Points on a hilly landscape, in no order, each with its height.
From any point a climber steps to the highest of the 5 points nearest to it. It stops when none of these is higher. Distance is the straight distance between rows; heights are no part of it.
K_284: [108 106 130  85  80  96 106  79 120  90 115 120 131  95 117  74]  height 602
K_301: [107  96 106  89  79 137  58 105 112  91  84  98 149 125 131  97]  height 595
K_512: [ 94 100  69 112 104  72 124  86  58 101 101 102  88 102 101 105]  height 482
K_939: [135  94 136  75  79 122  61 107 107 106 103 122 119  76 128  86]  height 658
K_689: [ 83 108 105 103  95  97  93 112 126  94  94  93 110 109  94  80]  height 668
K_337: [ 84 107 115  91 100 108  82 100 141  84  93  88 134 117 115  86]  height 472
K_722: [106  88  72 108 113  75 128  83  48 107 102 111  80  97  98 106]  height 445
K_832: [109 107  75 126 121  98  95 122  80 101  82  90  75 112  95  81]  height 514
K_566: [120  94 121  84  69 138  59 111  94  83  79 112 141 113 122 107]  height 634
K_110: [113 104  91 111 125 104 111  96  85 113 115 114  68  78  81  77]  height 476
K_161: [112 105 125  92 102 114  76 104 127 106 109 113  93  85 106  74]  height 604
K_448: [ 67 127  76 118 110  88 125  90 113  88  82  84 110 130  88 122]  height 443
K_876: [ 58 124  87  97 100  85 138  82 131  87  95  79 118 121  85 142]  height 6
K_944: [ 83 101  74 102  93  66 137  80  69  99  98  95  88 104  87 132]  height 388
K_727: [ 94 102  65 124 111  64 124  97  58 103  94  88 103 120 113 111]  height 452
K_478: [124  82 108 103 102 124  56 141 109 108  97  90  81  90  89  95]  height 517
K_772: [108 102  86 114 113  89 123  95  82 109 116 110  78  86  79  85]  height 511
K_807: [ 63 117 102 101 109  93 118  80 141  91 100  80 120 122 100 113]  height 199
K_723: [121  93 127  97  96 117  64 124 125 105 108 105 100  81 104  69]  height 600
K_740: [120  73 122  91  79 144  46 119  96  95  76 100 146 122 122 125]  height 665
K_793: [126  94  98 112 114 118  81 134  98 116  99  96  71  89  90  81]  height 509
K_150: [103  67  72  71  84  91 132  65  52  97 108 101  67  80 121 135]  height 653
K_333: [105 108  81 120 120  80 116 106  78 107  95  94  85 113  98  88]  height 551
K_989: [ 95  96 112 103  96 123  59 130 130  96  94  87 113 118  99  91]  height 510
K_959: [ 87 103  88 105 102  80 130  88  94 104 112 108  84  89  75 103]  height 464
K_48: [101  90  76 102 105  79 138  74  68 106 115 121  74  82  84 113]  height 406
K_869: [ 66 111  70 103  94  68 135  85  75  90  79  81 101 123  91 146]  height 648
K_458: [ 90 108  87 117 106  81 118 103  86 102  98 103  84 113  81  85]  height 644
K_348: [115  80  72  94 120  91 128  68  50 107 120 127  72  71  96 105]  height 413
K_667: [113 102 135  83  78 124  78  99 107  89  91 100 143 104 126  80]  height 636
K_275: [ 97  93 112  97  89 132  50 116 133  91  83  81 139 118 113 104]  height 545
K_205: [ 96 107  95 122 117  98  92 116 100  98  88  90  84 110  96  76]  height 520
K_651: [ 83 107 110  95 100  87 117  89 132  99 116 103 115 100  93  95]  height 480
K_626: [ 69 111  92 101  98  74 133  82 117 102 105  97 101 106  87 125]  height 205
K_726: [ 56 127  88 101 118  87 124  84 133  86  92  71 120 124  92 134]  height 192
K_29: [ 85 107  98  97 101  78 134  85 109 102 109 105  84  96  78 112]  height 419
K_556: [ 71 113  93 112 104  79 121  91 114  94  96  93 102 115  85 103]  height 396
K_883: [118  95 113 100  95 126  64 128 124 110  95 100  91  90  94  82]  height 561
K_648: [106 100  94 107 116  95 115  94  99 117 124 120  80  75  77  85]  height 473
K_95: [129  92 115  97 108 132  71 129 111 116 107 105  66  75  93  78]  height 546
K_535: [130  91 129  91 102 131  65 115 123 118 112 112  82  60 107  78]  height 572
K_948: [128  97  89 120 112 123  75 148  89 103  89  84  68 107  90  79]  height 481
K_907: [ 75 117  84 124 110  88 116  98 105  96  82  89  99 119  90 102]  height 513
K_215: [115 102 135  84  83 113  72 102 114  96  95 107 120  93 119  69]  height 638
K_34: [136  89 118  95 117 144  72 122 108 120 104 113  61  63  96  75]  height 552
K_551: [ 89  81  77  85 102  50 111  76  47  96  91  68 104 119 140 149]  height 423
K_153: [ 87 102  98  93  92  81 137  74 113 108 126 109  88  80  78 114]  height 629
K_274: [ 94  83  75 102 107  63 122  86  41 102 106  94  98 114 125 128]  height 437
K_59: [127 102 122  83  62 142  71 108  85  90  84 123 134 102 130  89]  height 645
K_958: [ 93  85  73  86  91  80 132  71  47  95 103  97  77  98  98 133]  height 465
K_956: [122  77 132  88  79 126  44 130 117  96  97 103 124  98 121 105]  height 623
K_412: [ 67 106 103  87  92  74 141  71 127  88 110  94 111 104  89 133]  height 99
K_747: [109 104  84 122 125  90 107 103  71 109 103 107  70  90  92  73]  height 495
K_480: [ 97 107 126  96 100  89 111  89 127 105 125 117 116  81  99  84]  height 553
K_31: [ 70 118  95 102 115  99  96  98 135  89  91  77 125 126 108 101]  height 392
K_563: [ 85 113 126  79  91  90 125  73 125  88 121 112 132  91 101 107]  height 647
K_17: [126  88  99 118  97 125  61 148  98 108  80  82  74 102  85  96]  height 491
K_496: [131  86 136  83  75 146  59 118  82  96  93 118 123  97 128 111]  height 642
K_38: [100 110 111 100 103  90 122  90 114 110 122 119  88  82  82  85]  height 499

For each start below, name the point where the climber stops.
K_948 -> K_689
K_478 -> K_939
K_274 -> K_458
K_793 -> K_939
K_727 -> K_458
K_807 -> K_689
K_535 -> K_939
K_723 -> K_939
K_110 -> K_458
K_722 -> K_458

Call two points neighbours if one is among the 5 nearest of the other. Go from one point of each pair to the other, from neighbour to neighbour, staying as high as possible. Name the lowest point that can't be avoided.
K_563, K_458 -> K_989
K_563, K_939 -> K_284
K_150, K_153 -> K_958
K_689, K_458 -> K_205
K_939, K_740 -> K_496
